A landscape with many valleys, sampled at points; each row gives a point and its height.
From any point a ball rolls to the lowest of the 2 points nearest to it. It stops when none of these is lower. Distance is the straight distance between rows; heights are no part of it.
zin height 386: [-18   1 -18  -9  -9 -19  -9  11  -2   3   3  -4   0 -18   4 -19   4 -14
   0   5  -4  11   1  16]
muki height 690: [  4  17  -5   7   5  -3 -23 -12  -2  12   8   8  25  -9 -23 -15  16  12
  18   7   0  13  10  24]
Vegos height 623: [  8   0   8 -15  -6   0  23   1  13  10  13 -13 -22  -6   8  22   1 -23
  12 -11  18   3   7 -21]
Ponas height 570: [ -3  18   0  16  12  -7 -12   9  -3   6  -7  -4  34 -11  -5 -30  -2   7
   5   7  -6   1   3  26]
visik height 465: [-15  10 -12  -1   0 -18 -20  10  -1   6   4 -11  10 -29 -20 -38  11  -4
   3   5  -9  14   2  21]
pomol height 696: [ -1  -8  18   0  17  -1  33   1   7  -5 -12   1  -5  -4   8  16  -2  -5
  -3 -12   8  -1  21 -25]
sali height 16: [  7   2  -3   0 -17  10   9  11  -4  -4  -5   0   9  22  21  20 -18 -12
 -16   6  -8 -18   1   4]
bipud height 795: [ 16  -3  23   1  15   9   3   0  27   7  -1 -11  25  36  23  18  -3   1
  25   8  11  16  23  -2]
Fuvo height 436: [-25 -40   9   3  21  -4   9  -4   2  -9 -10   3 -39  10  -9   3  16   6
 -22 -16  -4   4   9 -14]
guzev height 269: [ -9   5 -14   2  -5  -7 -14   5 -19 -16 -13   1 -14 -17 -22 -30  -9   8
 -27  -4 -39  -4 -18  -9]
pel height 649: [  0  10  -3   2   8  17 -28  -2  -1   5  -5   3  27   6   1 -11  -9  22
  -1   1   9   1 -11  17]
safur height 239: [ 13  11  10  21   4   1  19  -8  -6  -8  -5  12  15   6  12   6 -13   9
   3   5  -1 -12 -10  -2]
mozus height 477: [  3   1   9 -15   1   8   4   5  19   3   3 -13  10  -5  27   6  -5 -17
  31  10  29   8  -2  -4]
mebor height 677: [-17  -7   2  17   8 -19  30  -2 -11 -15 -17   9 -17 -10  -6  -8   9   0
 -12 -11 -16  -8   2  -7]
vurad height 183: [-20 -20 -12 -11   1 -13 -26   7  -4   5   5  -9 -21   0 -11 -22  17   3
 -21  -5 -10  13  -4  10]
Fivil height 48: [  1  -2 -17 -14 -17   2 -14   7   1  10  12  -3   1  12  -2  12   6  -2
  -6  -2  -3  -5   6  19]
venes height 518: [ -1  13 -12 -16  -5  19 -26 -15   2   1   6   4   9 -18 -17  -5   2   9
  30   2  14   9 -13   5]
kuga height 695: [-14   0   0  19   5  -9  13  10 -14 -13 -25  -3  -7  -6 -11 -22  -2   7
 -27  -5 -27 -15   6  -4]
rif height 215: [ -9  -2 -17  -5  -9   4 -24  13  -4   8  -1  -5   9  16  -4 -11   3  -1
 -21   2  -9  -6  -3  24]
Mosab height 668: [  6  22 -10  14  -5 -11  -5  -3 -10   7   8   7  21 -11 -28  -8   9   6
  -2   2 -21   2  13  26]
rada height 192: [ -9  -6  -9   2 -10  -9   8  15  -3   2  -2  -1   9  16  22   2   0 -18
 -13  10 -11  -6   5  20]
lika height 648: [-13 -19   5  16  10 -24  23 -12  -5 -13  -2  12 -31 -12  -6  -4  20   0
   2 -10  -1  10  -4 -14]
sise height 328: [-10 -15 -10 -12 -10  -1 -27  -5  -7   0   9   5 -16   3  -8 -11  10   4
  -6   3  -2   3 -26   7]
Fikas height 394: [ 12  -7   8   4  -4   4  11  -6  -4  -4   4   5 -17  11   3  10   1   2
   1   1   9 -15 -22 -15]
Lin height 469: [ 24  11   3   8 -17  14  11  -9 -10  -5   5   3  -8  10  -2  25 -12   1
  -2   4  -3 -22 -21  -6]
Nedor height 310: [ -2  14 -18  -5 -11   1 -20  -8 -15   0  10  14  13 -21 -20 -15  -7  -4
   7  17 -10   5 -22  23]
tozu height 150: [ -5  13 -15   0  -7  -2 -20  -5 -22  -8  -1  10   1 -22 -30 -30 -10   2
 -15   7 -27   0 -26   7]
sopot height 563: [-17 -22  -8 -15 -10  -7  23  12   6  -2   7  -5 -31  -5   7  17  11 -25
 -24 -11  -7   4  17  -5]
zuzer height 237: [ -8 -22  13  22  15  -4  12  -1  -3 -10 -12   8 -10  21   9   5  10   7
  -8   4   5 -14  -7  -1]
kuzi height 351: [-11  -5  -6   0   4 -19   2   2 -14 -12  -9   1 -25 -24 -25 -26   6   5
 -19 -17 -27   5  -1 -10]
Kidif height 601: [  1   4 -12 -23  -1  13 -24 -12  -4  -5   1   1  -8 -16 -19  -8  -3  17
   7 -14   1   8 -10  -9]
sonif height 198: [ 20   4  -1   5  -7   7   3   1   4   4   3   0  15  24   6  24  -8   1
   0   1  -5 -11   9  13]
Ripum height 715: [  7  -4  10  15  11   7 -22 -15  -3   7  11  13   3  21  -8   0  17  26
   8   4  15   5  -6  -3]
Pova height 569: [  0  -4  -5 -22  -7   5  -1   1   6   3   8  -7 -18  -9   1  12   2  -8
   1 -14   9   1   3 -11]
zeken height 530: [ -5  -1  -5 -11  -2  -8  -6 -13   7   6  18   2 -11 -16  -7   0  13  -6
  27  -6  19  19   1   0]
gidet height 681: [  3  -1  -1  15   9   3 -20  -6  -7  -1   1  10  10   9 -11 -14   7  26
  -8   2   0  -5 -10   9]
Dusa height 609: [  9  22 -11  15  -2   9 -15   2  -6   7  -5   3  37   1  -5 -10 -14   9
  -1   6 -11  -1  -1  31]
gedis height 345: [  1  -5   4 -23  -7  12  -4   7   7   2  -1 -11  -9  -3  23   5 -15 -16
   9  10  25  -1 -18 -16]
zile height 474: [-22 -11 -11 -25  -8  -4   0   8   0  -8   2  -6 -32 -25   1  -8  -7 -13
 -14 -18  -8  16  -1 -18]
voz height 665: [  3  -7  21  -7   9  -4  45   2  15   1   0 -10 -23  -2   7  28   1 -25
   0  -9  14  -3  16 -29]
vaku height 571: [ 0  4  6 -6 13 -2 -1  0 14  1 -4 -2 23 -1 16 -3 -4 -1 23  1 16 12 11  2]
bopep height 321: [ 34   7  31   6  17  29   1  -1  22   6  -6 -12  11  20  23  18 -12  17
  20  15  25  -2  -1 -21]
figo height 710: [ -2   2   4  13  10   0   8   8  -6  -3 -16   0  12   0  -1  -7  -9   9
 -18  -9 -11 -10  16   2]
toma height 451: [ 31   9  26   4  10  22  19   3  24   0 -10 -16  22  18  26  27 -25   0
  15   8   8   0   8 -12]
ror height 637: [ -5   2 -12   8  -6 -26   4  -2  -6   4  12   3  -3  -6 -21  -5  20  -2
  -6   1 -19   3  11  23]
Nibe height 521: [-13 -12 -12 -29 -21   4  -1  14   3  -4   6  -8 -21 -11   6   9  -9 -17
 -17 -10  -8   0   9 -13]
Puv height 365: [ 14  18  -1   3 -11  -3  14  -8  -7  -2   7   6  14 -10   2  11 -16  -5
  15   4   1  -6 -10   3]
Simi height 293: [-21   0 -13   7 -15 -16   0  16  -9  -6  -4   1   6  -2  12 -18  -5 -17
 -15  15 -19  -5 -10  19]
kuzar height 184: [  6  -3   1 -14 -17  19   5  11  -2  -4  -7  -8  -6   9  21  16 -24 -17
 -10  10   2 -14  -8 -16]
lar height 758: [  5  -2  22   6  21  -5  15  -2  20   9   6  -3  12  15  19  11  11  -5
  24   0  20  17  28 -15]
kon height 604: [ -8 -13   2   4   6 -18  -1 -12   0   0  11   8 -18  -4  -8  -5  22   2
   6 -10   5  15   0  -2]
zun height 295: [-21 -17  -7   8   4  -8 -16  18  -9  -2 -11  -8  -8  10  -2 -23   6   0
 -29   6 -13  -6  -6  10]
zusu height 257: [ 8  7 -6  0 -5 -1 -3 -5  3  7 10  2 12  4 -6  9  7  0 12 -5  0  4 18 13]
Vun height 418: [-12  -5  -6 -11   2  -4   0   3  -9  -7  -8  -1 -13 -21  -3 -16 -10   1
 -14 -15  -7   3   0 -11]
Vuf height 723: [  5  -3  23  17  25  -4  29  -2   8  -3 -10   4  15  13  15  13  -2   7
   4  -4   6   2  24 -16]
sak height 358: [-14 -33  14   5  16 -10  12   0   7   2  -1   3 -22  17   8  11  20  -3
 -10  -4  13   0  12 -10]
las height 361: [ 11   6   3  -6   0  19 -20 -15   8   7  11  -1   2   3  -2   9   3   9
  32   6  25   2 -16  -3]
Zera height 603: [ 38  11  26   5   7  15  16  -2  18  10   3 -16 -14  19   5  30   4  -1
  16   8  20  -9   5 -24]
vafe height 24: [ 24   8  17   2   4  29  -8  -7   6   2   0  -5   2   9  11  11 -11  17
  13  11  24  -8 -23 -15]
busak height 300: [ -3 -10  -3  -9  -9   7   9   3 -11  -9  -9   1 -19   2   6   9 -10  -3
 -16  -1  -2 -18 -12 -18]
Morok height 532: [ 32  15  12   2  -3  16  17  -4   8   4  -1  -8   9   6   7  26 -15   6
  13  -1  10  -8   5 -15]
Zize height 522: [ -8   9   0  12  12 -13 -13   7 -10   1  -8  -1  14 -23 -19 -40   5  12
  -6   0  -9   2   0   7]
vekon height 602: [-11  -8 -14   0 -16 -21  20   5  -2  -1  10   4 -15  -5  -1   7  15 -16
  -9  -6 -14   0   6   7]
febet height 422: [ -2  16 -24 -16 -20  17 -22  -6   0   3   9   3  14 -10  -6   0  -6  -7
  16  11   2   2 -17  19]
rosan height 447: [ 11  15 -10   4 -21   3  10  -7 -18  -8   7  16  -3  -9  -9   7 -16  -3
  -7   6 -14 -13 -19  -3]
Zegev height 417: [-19 -19  -9 -19  -7   9 -24   6  -6  -3  -3  -2 -14   1  10 -10  -8  -2
 -15   0   5  -1 -23  -6]
silub height 823: [ 11 -11  16  -9  12  19  -4   4  17  12   1  -9  13  32  10  24   1   4
   3   1  17   1  24  -1]
ribi height 411: [  6  16   0   0   0 -12   1 -18   7   9  18   9  12 -10  -8   6  13  -2
  34  -5  11  15  20   2]
lovat height 641: [ -2  15   3  10  13  -5 -21 -10  10   6   3   5  28  -5   1 -15   7  14
  28   3  11  18  15  10]
nem height 725: [  3  10  -7  -4  -6   5  14  10  -4  -2 -12  -2  12   4   0  11 -14  -2
 -21 -14 -15 -11  29   2]
libon height 49: [ -4  -1   9  31   8 -15  17  -6  -8  -9  -9  18   7   9   7  -9   8   9
  -2  13  -6 -10 -12   7]

For each start below, name the point where the ball stops.
Vuf => tozu
ror => tozu
figo => Fivil
gidet => sali
muki => sali

Call two points neighbours if one is among the 2 nearest of the other. Go from one point of each pair to the other, from neighbour to neighbour, staying as low as possible. Name the highest point that can't be avoided.
sali / vurad => zun
sali / Fivil => zusu
Fivil / libon => Lin
vafe / tozu => venes
